Each scene shows the same named points in several views. A view is turned or mirrored, shifted and resized as a whole, has a little noise and may leave points out.
In the rows, 128 means zero.

Scene 1
View 1
<140>: [124 149 121 125 150 106 112 154 101 111 150 113  84  76 139 115 163 145
 110 119 175 136 144 161 124]
<11>: [106 110 128 115 121  78 111 163  79  95 191  87 103  62 122 111 169 139
 137 119  83 135 106 135  85]
<100>: [ 97 127 125 102 116  92 101 157  97  90 165  83 101  69 127 117 158 126
 131 130 101 115 112 141  96]
<160>: [120 140 126 128 111  99  97 148 115  97 158  92 100  79 135 144 149 122
 127 103 108 137 106 123  85]
<50>: [116 141 139 107 108 145 113 112 140 107 150  91 109  96 164 166 148 106
 109 110 122 145 133 129 122]
<4>: [117 152 126 116 126 118  99 138 128 100 137 100  92  87 149 139 148 121
 114 116 146 127 126 142 113]
<209>: [101 143 133  92 123 133 114 126 124 106 144  93 102  90 158 139 154 114
 106 132 141 122 138 146 130]
<96>: [125 131 125 137 119  84  94 158 101  95 170  97  99  69 123 131 155 135
 134 101 103 140 103 123  82]
<105>: [108 117 143 108  92 120 104 125 121  97 177  74 120  82 147 157 153 108
 133 107  59 146 104 105  93]
<53>: [ 96 168 133  80 127 164 112 104 158 110 110  95  95 108 183 157 139  97
  87 142 180 110 159 163 159]
<104>: [105 153 133  95 123 136 107 124 132 101 133  93  95  92 158 146 145 109
 104 129 150 117 139 147 131]
<85>: [103 127 130 107 111 108 105 142 109  97 161  83 104  77 141 139 152 119
 123 121  97 126 113 132 102]
View 2
<96>: [131 169 115  84 163 178 142 109 122 131 160 124 119 134  92 104 111 140
 144 167 101 114 140 120 116]
<50>: [127 147 108 121 146 143 108 115 124 123 139  94 113 120 140 115 116 128
 111 122 102 136 125 130  61]
<85>: [118 162 109 111 159 159 127 110 129 121 159 128 129 129 111  96 112 124
 150 147  97 140 134 137  91]
<160>: [137 169 109  96 159 167 142 110 126 132 148 121 116 136 106 108 114 130
 134 157 100 125 134 124  99]
<140>: [119 151 105  61 115 160  96  70 162 110 139 121 125 155 128 119 135 177
 149 139 119 170 129 105  77]
<209>: [119 155 104 109 136 144 102  99 145 115 140 117 122 137 140 110 126 137
 132 127 108 166 128 130  62]
<4>: [133 162 104  96 136 155 123  96 146 125 132 118 119 146 128 117 129 142
 123 140 114 151 131 117  76]
<11>: [109 166 115  81 166 176 133 105 124 118 184 133 139 128  87  86 101 142
 179 162  90 125 141 137 122]
<53>: [129 145  93 124 109 127  82  89 168 111 107 108 116 145 174 125 144 130
 101 104 124 195 118 126  26]
<105>: [127 159 119 121 171 156 135 129 108 128 160 106 117 112 113 102 100 115
 126 144  89 112 130 140  95]
<104>: [128 154 103 114 129 141 107  98 150 119 132 117 119 140 143 113 128 130
 123 125 113 168 127 129  58]
<100>: [115 173 109  98 156 161 133 102 139 121 167 141 135 136 101  89 112 128
 169 153  98 145 137 139 105]
View 3
<104>: [143 137 123 121 140 103 119 140 122 119 102 113 125 141 127 103 115 107
 114 106  88 122 115 145 153]
<105>: [143 120 108 135 142 114 103 116 116 159 102 124 116 131 130  73 183  83
 149 136  84 138  96 171 175]
<100>: [121 106 127 119 144 113 142 111 117 139 119 120 130 128 121 104 158 112
 121 120 110 144  95 128 190]
<53>: [160 163 119 125 139  76  96 184 136  97  95  95 125 149 125 112  71 108
 124  66  72  95 142 138 130]
<85>: [138 116 114 120 151 106 125 127 120 134 111 118 121 129 123  95 146 100
 119 114  94 126 108 143 176]
<4>: [140 147 126 124 133 114 122 130 118 122 103 122 132 149 125 110 113 120
 119 107  96 132 111 145 147]
View 4
<85>: [112 119 102 101 150 114 146 144 163 103 114 140 132 110 139 100 164 127
 139  81 104 137 112 131 115]
<11>: [ 80 114  95  81 148 116 138 132 164  91 122 158 139 105 132  78 171 121
 132  71 118 146  97 137 135]
<100>: [ 97 123  98  91 152 123 144 133 165  97 111 140 129 109 135  97 171 127
 138  75 122 147 103 138 119]
<53>: [171 132 104 135 157 136 112 140 169 116  85  98 118 134 117 186 160 152
 146 142 115 128 141 124  90]
<160>: [102 128 108 111 150 126 151 148 154 105 119 151 138 115 139  83 144 131
 148  85 104 137 117 125 121]
<105>: [119 103 107 102 145  92 154 154 157 107 121 140 133  96 153  83 165 120
 135  72  72 128 118 119 110]
<209>: [134 124 102 120 153 126 127 144 164 108 103 127 128 124 125 138 155 139
 142 113 111 132 128 125 108]
<104>: [136 130 107 123 155 131 135 145 162 112 100 121 128 128 128 140 150 144
 151 115 109 133 133 125 105]
<50>: [144 115 111 123 149 113 136 154 155 117 112 132 135 117 136 118 146 133
 144 110  85 120 138 115 108]
<4>: [118 135 108 119 155 136 139 146 157 109 108 135 134 128 128 116 140 141
 154 110 117 134 126 127 114]
<96>: [ 84 127 106 101 152 124 152 143 154  97 124 160 142 114 135  73 145 125
 146  80 111 139 108 126 132]
<140>: [108 139  99 116 158 153 110 131 163 104 102 144 138 138 100 134 145 146
 149 132 146 141 121 135 132]

In a view up to two points have been moved. Name them for each view, in the order of its rows, or write -.
view 1 -> <140>
view 2 -> <105>
view 3 -> <104>, <85>
view 4 -> <53>

Scene 2
View 1
<178>: [109  80 138 134 128 144 127 150 126 127 110 130 134 102 168 118 135 140
 160  94 121  98 143 137 145]
<199>: [119  71 149 142 113 155 130 151 142 140 110 126 127 130 147 106 103 134
 170 107  73  90 158 105 138]
<34>: [108  92 157 112 129 127 114 121 125 109 114 143 120 101 172 108 137 137
 134 109 119 121 127 134 124]
<30>: [110  94 134 116 121 147 134 129 119 127 117 144 108 117 164 115 138 138
 150 101 101 102 137 133 130]
<208>: [119  89 107 106 114 174 155 143 120 130 129 160  72 128 172 119 171 154
 170 124  86  74 131 135 146]
<25>: [112  96 158 104 122 128 115 115 126 109 111 150 113 108 170 107 135 137
 134 111 108 125 129 129 118]
<191>: [115  82 140 120 121 155 129 141 130 122 121 147  98 115 170 115 155 146
 157 122 105  93 133 128 145]
<129>: [ 99 105 153 101 138 118 106 113 115  95 114 150 120  79 193 118 160 140
 123 105 154 132 111 159 121]
<29>: [110  96 144 111 121 141 128 126 121 119 115 150 106 112 173 111 142 140
 144 107 103 110 132 136 127]
<55>: [117  72 152 161 113 147 130 157 142 152 102 108 155 132 137 106  81 128
 170  87  73  98 171 102 139]
<241>: [122  60 168 139 123 144 106 153 156 121 108 126 132 110 158 107 123 137
 156 126 104 105 140 106 144]
<91>: [106 101 159 109 131 119 106 113 119 103 113 145 122  93 180 111 140 135
 124 100 134 132 117 144 117]
<156>: [113  81 157 125 132 135 111 137 133 112 110 138 128 100 170 111 135 140
 141 111 123 114 129 132 131]
<12>: [115 105 150 124 106 137 133 113 123 136 117 137 117 136 140 100  91 129
 151  89  60 116 148 114 111]
<45>: [121  85 146 126 111 149 132 136 131 132 114 137 113 131 150 108 114 138
 160 110  78  98 145 115 132]
View 2
<34>: [100 141 144 120 148 120  96 164 115 107 123 141 128 137 142 143 116 102
 136  98 143 143 136 135 125]
<178>: [113 132 135 126 133 121 111 133 123 118 117 138 121 153 152 152 109 114
 123 121 130 147 131 123 138]
<129>: [ 95 140 140 103 164 118  93 188 103 110 129 139 118 131 136 153 114 103
 124  85 144 125 125 151 136]
<30>: [115 135 133 134 121 130 110 153 117 120 119 148 148 155 146 137 123 110
 143 102 116 164 130 130 142]
<208>: [101 129 120 138 121 143 108 129  97 125  99 141 164 163 161 134 111  81
 154 103  95 173 136 136 147]
<29>: [104 139 136 129 136 127 100 155 115 109 116 144 143 145 144 139 119 102
 139 100 132 158 136 136 129]
<199>: [118 139 147 147 118 123 112 112 142 106 109 139 138 157 158 140 116 114
 137 132 139 177 150 106 111]
<241>: [101 139 144 133 139 115  98 118 128 101 108 126 123 144 161 147 100 102
 132 130 154 155 153 117 108]
<12>: [123 151 157 150 115 122 105 146 147  98 123 155 153 145 136 126 139 117
 152 110 141 183 142 112 109]
<45>: [114 141 143 146 121 124 106 128 132 105 111 141 144 151 152 135 119 105
 144 118 133 174 144 119 116]
<156>: [101 139 143 122 144 116 100 148 120 104 119 136 120 140 149 149 108 104
 128 112 147 144 138 130 122]
<55>: [134 143 157 152 110 111 117 108 162 106 118 141 125 159 152 142 119 135
 131 148 152 176 147  92 107]
<191>: [101 134 130 131 137 129 104 133 108 114 110 135 144 154 158 142 107  89
 140 109 123 159 139 134 134]
<91>: [103 145 145 115 156 118  94 179 116 105 129 143 124 132 136 146 119 109
 131  94 150 137 130 142 123]
<25>: [ 99 147 149 132 144 124  91 153 121  96 116 142 143 136 145 139 120  93
 146 101 147 161 148 131 109]
View 3
<199>: [142 122 172 123 118 134  88 123 116  81 179 129 100 103 164 141 132 148
 202  86 122 128 120 125 116]
<156>: [153 124 154 112 111 101 133 120  73  98 146 101 129 113 172 128 160 144
 142 109 180 118 110 159 143]
<34>: [145 121 147 113 117 104 139 111  62 110 127 101 119 119 159 112 183 134
 134 116 175 119 104 166 149]
<178>: [144 135 152 107  85 108  98 121  64 108 173 106 117 129 178 132 143 134
 167  98 180 118 128 143 141]
<29>: [129 133 128  99 115 128 103 110  47 119 149 106  93 138 159  99 188 112
 158 127 159 113 122 139 152]
<129>: [148 127 131 106 102  88 161 107  27 125 110  82 138 129 161 107 195 129
 100 128 214 116 108 181 169]
<45>: [137 125 161 117 127 138 102 118  98  94 167 120  93 111 158 125 161 131
 187 103 129 125 118 128 128]
<91>: [149 122 145 119 106 101 151 112  58 117 112  94 123 117 153 108 193 136
 114 114 188 116 109 183 158]
<30>: [134 132 147 108 110 127 102 113  67 113 157 108  95 131 158 109 174 121
 164 117 153 114 120 138 145]
<12>: [139 112 170 145 113 152 102 117 120 104 137 121  59  90 121 122 176 137
 175  99 104 124 116 145 138]
<208>: [111 139 117  64 147 146  74 109  39 106 188 113  90 167 180  88 183  92
 196 143 137 115 122 104 137]
<55>: [151 127 190 147  76 134  86 134 137  84 180 128  93  82 155 168 108 162
 210  62 120 128 124 135 117]
<25>: [141 115 152 116 145 125 143 117  88  92 123 116 110 107 157 107 185 136
 149 116 146 125 102 152 134]
View 4
<156>: [156  71 141 135  83  77  97 135 124 129 125 158 108 148 180 120 179 102
 132 144 155 106 109  91 121]
<25>: [153  90 159 118  77  73 123 125 130 105  97 158 101 169 175 109 177  93
 165 143 142 132  93  65 129]
<29>: [150  92 130 125  79  91 130 105 118  96  78 178  86 176 189 122 147 111
 155 147 169 141 106  67 111]
<208>: [132 122  89 131  70 149 117  71 110  71  50 230  58 192 216  57 147 105
 184 179 206 193 117  84 120]
<30>: [145  90 119 119  81 109 125 109 119  88  73 184  83 174 188 119 140 113
 160 149 174 136 122  70 102]
<55>: [139  46  95  69 107 179  99 184 144  81 122 164 119 136 139 113 175 110
 194 135 149  67 196 107  70]
<191>: [144  96 105 135  79 117 108  98 113 105  88 197  81 171 208  87 164 104
 151 161 190 156 117  92 115]
<129>: [160  80 142 161  83  38 134  89 106 123  85 165  82 176 198 182 111 132
  90 133 178 109  85  53 104]
<45>: [140  85 117  96  83 134 114 135 133  81  92 178  97 165 169  94 173 104
 187 149 158 125 142  85 104]
<241>: [147  62 118 126  88 115  80 148 129 120 141 168 106 133 179  93 193  92
 149 151 165 107 137 116 114]

In a view up to two points have been moved. Name them for each view, in the order of its rows, or write -.
view 1 -> <25>
view 2 -> <30>
view 3 -> <29>
view 4 -> <156>, <129>

Scene 3
View 1
<101>: [118 142 118 140 170 174 186 110 102 101 142 162 146  90 124 125 136 146
 143  94 143 150 129 134 152]
<227>: [100  85  84 172 180  97 161  65  87 132 150 102 121 148 178 118  43 145
 101  19 154 135 137 104  75]
<155>: [118 123 104 154 176 140 175  69  86 126 154 142 130 100 137 125  86 175
 122  42 137 151 130 119  87]
<17>: [105 105  95 154 165 139 165  69  80 121 148 142 109 109 139 133  98 148
 131  82 150 141 124 113 121]
<281>: [100 128 126 143 160 159 183 138 134  91 133 146 158 101 131 104 122 118
 138  77 149 138 135 147 175]
<107>: [ 99 108  92 159 158 141 165  56  66 118 152 155  97 115 145 144 105 152
 133  95 146 145 126 101 120]
<113>: [138 149 112 149 185 159 199  96  82 106 144 150 166  92 153 137 119 152
 120  83 159 146 136 133 123]
<148>: [121 141 122 142 174 157 190 106 103 105 144 142 164  97 144 115 108 146
 125  61 142 148 138 142 133]
<217>: [116 123 103 155 171 154 167  38  65 132 170 171 103  88 111 131 102 202
 136  42 121 159 112 117  67]
<28>: [ 92 110 124 145 160 140 172 127 124 100 137 140 140 108 136 101 107 122
 133  64 149 140 136 135 161]
<3>: [ 89 127 153 130 153 176 177 141 151  87 138 175 133  85  87  86 149 138
 167  70 125 151 122 152 191]
<270>: [141 164 115 137 170 186 209 117  77  93 130 169 166  81 147 148 160 126
 132 153 169 151 135 131 181]
<141>: [140 145  89 152 180 161 187  54  41 122 153 160 131  95 148 159 122 172
 123 107 153 150 126 108 104]
<182>: [115 137 113 145 163 163 185 101  86 105 141 155 131  92 133 130 129 143
 136 105 148 144 130 123 153]
<177>: [131 139 105 155 185 145 189  74  81 126 155 141 150  88 139 128  90 179
 120  38 139 153 129 126  80]
<289>: [141 172 124 134 169 198 208 113  80  95 135 184 159  70 126 151 172 143
 146 149 155 151 128 139 176]
<108>: [102 125 131 143 164 158 183 136 138  89 133 142 159 100 135 100 123 120
 140  75 148 140 133 147 170]
<2>: [141 174 134 135 180 188 203 108 104 105 146 176 174  55 102 118 137 187
 142  57 130 168 124 158 117]
<186>: [ 84  96 114 158 164 132 152  73 113 126 159 141 103 111 116  99  79 172
 135  11 123 147 121 124  91]
View 2
<148>: [147 108 155 140  94 117  81 138 153 109 153  81 145 141  78 137 168 119
 131 120 192 147 156 101 152]
<289>: [ 93 126 205 112  96 134  90 148 104 124 127  38 137 111  90 113 185 117
 125 132 137  96 156  84 155]
<270>: [109 125 197 144  92 135  85 179 122 133 123  26 161 111  72 128 194 111
 119 169 150  64 148  85 145]
<2>: [103 125 160 115  97 128  90 110 133 101 153  80 110 132  90 115 172 128
 159  99 162 169 158  84 166]
<17>: [176  92 167  97  87  99  57 143 132 116 145  58 157 128  72 142 141 103
  84 147 203 160 165 131 146]
<281>: [144 103 190 170  87 118  96 135 149 123 133  84 165 144  84 141 173 105
 116  95 189 117 145 101 166]
<28>: [167  93 182 158  85 110  90 134 157 116 140  92 168 140  82 146 160 102
 100 104 202 132 146 110 159]
<141>: [145 120 151  63  97 110  55 145 119 113 147  36 136 109  70 125 156 116
 108 176 182 148 177 117 142]
<108>: [161  89 203 164  81 111  96 141 146 125 130  80 173 146  85 146 163 102
  91  98 199 115 149 108 161]
<227>: [238  90 103 130  82  85  40 149 182 107 166  92 167 148  50 164 135 108
  93 170 250 180 162 150 141]
<177>: [161 115 123  99  99 107  60 127 152  96 165  80 128 132  69 132 153 128
 131 145 200 188 169 120 148]
<107>: [180  94 165  79  85  97  54 139 129 116 144  52 158 121  71 143 142 105
  69 151 202 153 172 138 145]
<217>: [167 100 138  48  95  96  51 107 122  86 162  70 121 129  76 126 129 124
 103 133 197 213 183 130 153]
<182>: [143 106 187 116  89 113  79 142 126 120 136  56 151 124  82 129 165 108
 102 132 179 126 159 104 155]
<3>: [127  94 225 153  82 117 116 114 126 120 125  95 156 145 103 128 160 107
 101  43 175 133 147  91 171]
<113>: [140 122 147 119 100 118  72 146 141 111 148  58 140 123  72 128 172 121
 134 159 179 138 158  99 145]
<155>: [174 103 132  95  90  98  54 125 146  99 162  77 136 130  65 135 141 119
 114 145 207 186 167 123 148]
<101>: [130 105 186 121  88 119  81 140 128 116 139  68 144 129  83 128 165 112
 112 116 173 133 157  98 158]
View 3
<289>: [179 103 108  56 141 163 123 125 126 190 106 178 167 199 117 115 120 116
 100 145 217 163 159 157 167]
<141>: [134  73 124  77 117 224 155  44 133 162 133 171 153 214 161 108 177  92
 124 148 171 155 183 159 167]
<217>: [102  93 151 139 124 252 192  48 144 166 161 124 148 197 179 129 199  85
 105 145 128 177 166 163 160]
<108>: [136  89  92 101 196 145 180 118 146 139 185 147 167 139  95  89 128 101
  98 147 165 135 160 109 122]
<227>: [ 78  42 102 123 143 223 244  16 163  92 192 162 144 160 157  73 204  74
 143 139  93  95 177 120 124]
<107>: [119  66 121 102 158 217 164  48 129 141 177 155 146 179 144  90 184  73
 120 152 149 155 197 132 155]
<270>: [175  85  92  44 144 149 129 116 122 174 112 190 167 193 108  99 120 114
 115 147 219 139 161 142 152]
<281>: [135  98  92 101 176 137 193 128 151 147 159 150 171 144 104  95 129 111
  93 136 166 131 139 120 125]
<2>: [130 125 126 108 114 180 196 128 162 193 110 142 172 186 138 150 127 126
  89 133 167 162 115 170 156]
<113>: [136  80 105  75 122 188 184  87 153 154 126 178 166 186 139 108 150 109
 127 136 168 127 149 149 146]
<17>: [122  75 113 104 159 211 177  55 135 141 173 152 146 176 140  87 178  79
 114 147 146 151 188 132 147]
<182>: [144  86 105  87 154 172 158  95 131 158 151 160 160 183 124 103 142 100
 108 149 178 150 170 141 146]
<177>: [101  84 123 117 111 218 218  61 163 149 136 156 159 188 163 120 173  97
 117 134 127 131 144 158 149]
<28>: [128  90  96 112 178 159 198 108 151 138 177 144 167 142 106  96 136  94
 103 139 154 134 155 111 120]
<186>: [ 86  96 129 159 162 220 224  70 160 138 191 117 151 151 152 115 182  87
 101 141 107 154 156 126 131]
<155>: [101  81 122 122 125 223 215  56 155 143 156 148 149 182 158 115 179  91
 119 141 125 142 155 149 146]
<3>: [146 126 115 127 194 132 172 162 144 173 173 118 178 136  98 121 111 108
  64 140 176 173 138 121 123]
View 4
<148>: [165 123 156 159 178 120 111 118 162 164 140 120 105 166  91 102 129 168
 111 122 144 124  95 107 144]
<182>: [169 116 144 144 155 111  95 133 146 162 146 151 108 173 109 100 146 143
 112 129 134 111  98 114 140]
<281>: [172  94 168 163 187 112 109 133 147 162 148 134  78 159  83 110 139 158
 123 145 126  97 108 103 142]
<3>: [196  99 167 151 167 114 127 160 125 179 151 112  81 156  78 108 142 154
 135 153 101  87 109  95 114]
<155>: [136 156 150 167 166 132  94 115 170 166 126 125 132 171 100 102 107 168
  99 101 158 143  77 131 121]
<186>: [138 159 175 182 183 137  98 141 156 169 110 107 120 164  80 114  89 164
  99 111 142 117  81 137  90]
<101>: [173 120 147 146 159 111 111 133 149 166 150 137 108 172 103  99 149 155
 120 126 138 111  99 111 137]
<141>: [143 144 122 142 135 118  84 118 164 157 141 161 141 181 130  84 140 147
  97  96 154 132  77 130 139]
<17>: [135 142 148 165 166 124  77 132 155 155 128 151 118 177 106 102 119 139
  98 112 146 122  81 136 115]
<177>: [147 156 148 162 165 131 107 104 180 165 131 114 134 168  99  96 115 174
 105  96 161 143  82 122 130]
<289>: [196 104 126 114 124 101 109 129 142 175 171 152 108 176 129  82 179 148
 126 130 126 109 105 101 161]
<108>: [159 100 168 163 192 104  96 144 136 156 143 145  78 163  81 111 137 149
 111 147 123  96 108 114 128]
<217>: [145 190 138 149 118 146  96 124 165 181 119 113 166 177 120  90 102 157
  98  75 157 147  61 141  94]
<113>: [163 123 142 147 162 117 100 104 170 160 151 136 123 172 108  98 146 161
 112 113 154 133  89 116 162]
<2>: [199 133 149 138 138 132 138 115 164 185 151  97 121 166  98  89 147 177
 139 113 135 132  92  92 145]
<227>: [ 96 155 168 194 221 126  62 105 183 139 106 145 123 174  88 123  82 162
  76 103 173 137  77 150 122]
View 5
<155>: [145 144 120 142 133 123 113 124 118 118 160 128 139  93 139 105 133 104
 114 127 135 158 105 121 141]
<177>: [148 138 118 138 128 116 108 125 123 118 154 128 140 100 133 103 133 109
 116 119 138 169 109 126 137]
<108>: [126 128 144 133 124 136 120 107 107 116 129 148 109 137 131 151 111 122
 121 126 134 117 114 124 140]
<101>: [139 113 138 140 110 134 109 107 113 111 135 142 120 126 118 128 130 132
 130 129 145 141 108 125 131]
<28>: [130 137 137 135 128 130 115 112 106 116 134 147 116 131 133 148 113 121
 113 120 133 125 117 126 143]
<148>: [140 130 128 137 125 119 110 116 115 116 137 141 127 121 122 122 124 121
 119 116 142 155 116 130 137]
<186>: [128 153 123 145 140 137 112 132 105 114 172 137 147  91 144 129 131  98
 103 126 132 132 122 116 149]
<17>: [140 136 134 140 129 133 125 113 116 119 156 128 121 102 144 118 130 106
 124 144 134 134  98 117 143]
<270>: [151  90 144 136  98 128 115  88 124 111 115 135  98 144 109 122 128 151
 146 133 149 147  93 135 121]
<217>: [143 131 116 148 131 139 108 124 116 111 181 122 151  79 135  96 158 102
 118 139 141 155 106 112 137]
<141>: [155 119 129 142 114 125 121 106 130 116 153 115 120 100 129  91 143 118
 142 145 143 163  86 124 130]
<182>: [143 115 137 141 116 136 115 101 119 112 139 135 114 127 120 125 129 128
 130 134 141 135 100 124 135]
<107>: [143 133 134 143 125 137 129 111 120 117 161 124 118 100 142 114 134 107
 128 159 132 133  89 115 145]
<2>: [139 104 120 140 112 131  85 110 115 107 143 142 146 119 102 115 142 139
 121 100 156 168 123 130 120]
<227>: [146 184 124 138 153 107 136 134 124 132 155 125 121  96 166 114 108  82
 108 132 115 151  97 121 160]
<281>: [129 122 138 134 121 128 109 110 108 116 126 153 114 142 119 149 113 129
 118 111 138 130 118 130 137]
<289>: [148  84 141 139  95 137 107  87 124 107 125 135 109 138 103 117 141 154
 149 131 157 147  98 129 117]
<113>: [146 123 129 140 116 114 114 111 128 119 135 134 119 120 123 110 127 125
 131 123 142 166 101 134 131]
View 6
<186>: [111 130 129 146 124 146 120 100 134 131  89 155  93 174 159 137 105  99
  93 136 163 132 190 145  80]
<182>: [129 117 108 149 138 134 100 109 142 137 117 112 102 159 129 133  97 121
 119 127 154 128 142 143 108]
<141>: [141 117 121 148 129 148 114 116 136 126 113  83  90 173 136 145 117 140
 123 130 167 145 156 146 103]
<101>: [129 119 102 149 141 129  98 106 150 137 119 117 100 155 130 128  93 112
 121 124 152 129 143 142 102]
<113>: [140 123 109 155 139 128 114 114 146 131 115  96  94 161 133 135  99 118
 138 129 150 129 161 144  97]
<289>: [137 109  96 151 146 125  85 111 163 138 139  91  96 148 114 127 101 124
 137 117 155 134 110 144 111]
<28>: [121 128 108 150 144 126 109 105 135 146 108 147 107 160 134 123  78 104
 115 134 141 113 163 140 104]
<227>: [130 139 133 157 125 153 145 109 101 132  75 126 104 191 159 141  96 123
 114 155 151 116 221 140  98]
<177>: [136 128 120 155 125 138 126 117 146 122 100 107  83 173 148 141 116 109
 130 129 159 135 187 147  80]
<281>: [123 128  95 151 149 112  97 102 159 145 116 144 103 145 127 115  78  90
 127 122 138 113 147 143  97]
<148>: [132 129 107 156 140 124 112 113 147 136 108 124  97 159 137 128  94 103
 131 129 146 124 169 143  92]
<107>: [126 119 125 146 126 156 113 107 120 136 105 112 103 178 143 143 107 136
  99 139 164 137 161 137 109]
<155>: [132 129 123 149 125 142 125 110 140 127  98 114  85 175 155 141 114 113
 118 132 165 136 187 146  84]
<3>: [108 120  95 145 147 117  84  96 164 143 122 163 109 147 130 118  82  87
 105 121 147 122 129 139  99]
<270>: [142 114  94 155 150 125  89 115 149 140 130  90 106 151 111 126  93 128
 143 121 147 128 121 141 119]
<108>: [118 125 106 152 146 132  99 103 132 150 110 145 117 155 129 121  75 109
 112 133 142 111 150 137 111]

In a view up to two points have been moved. Name them for each view, in the order of its rows, or write -.
view 1 -> <108>
view 2 -> <270>
view 3 -> -
view 4 -> <217>
view 5 -> -
view 6 -> <281>
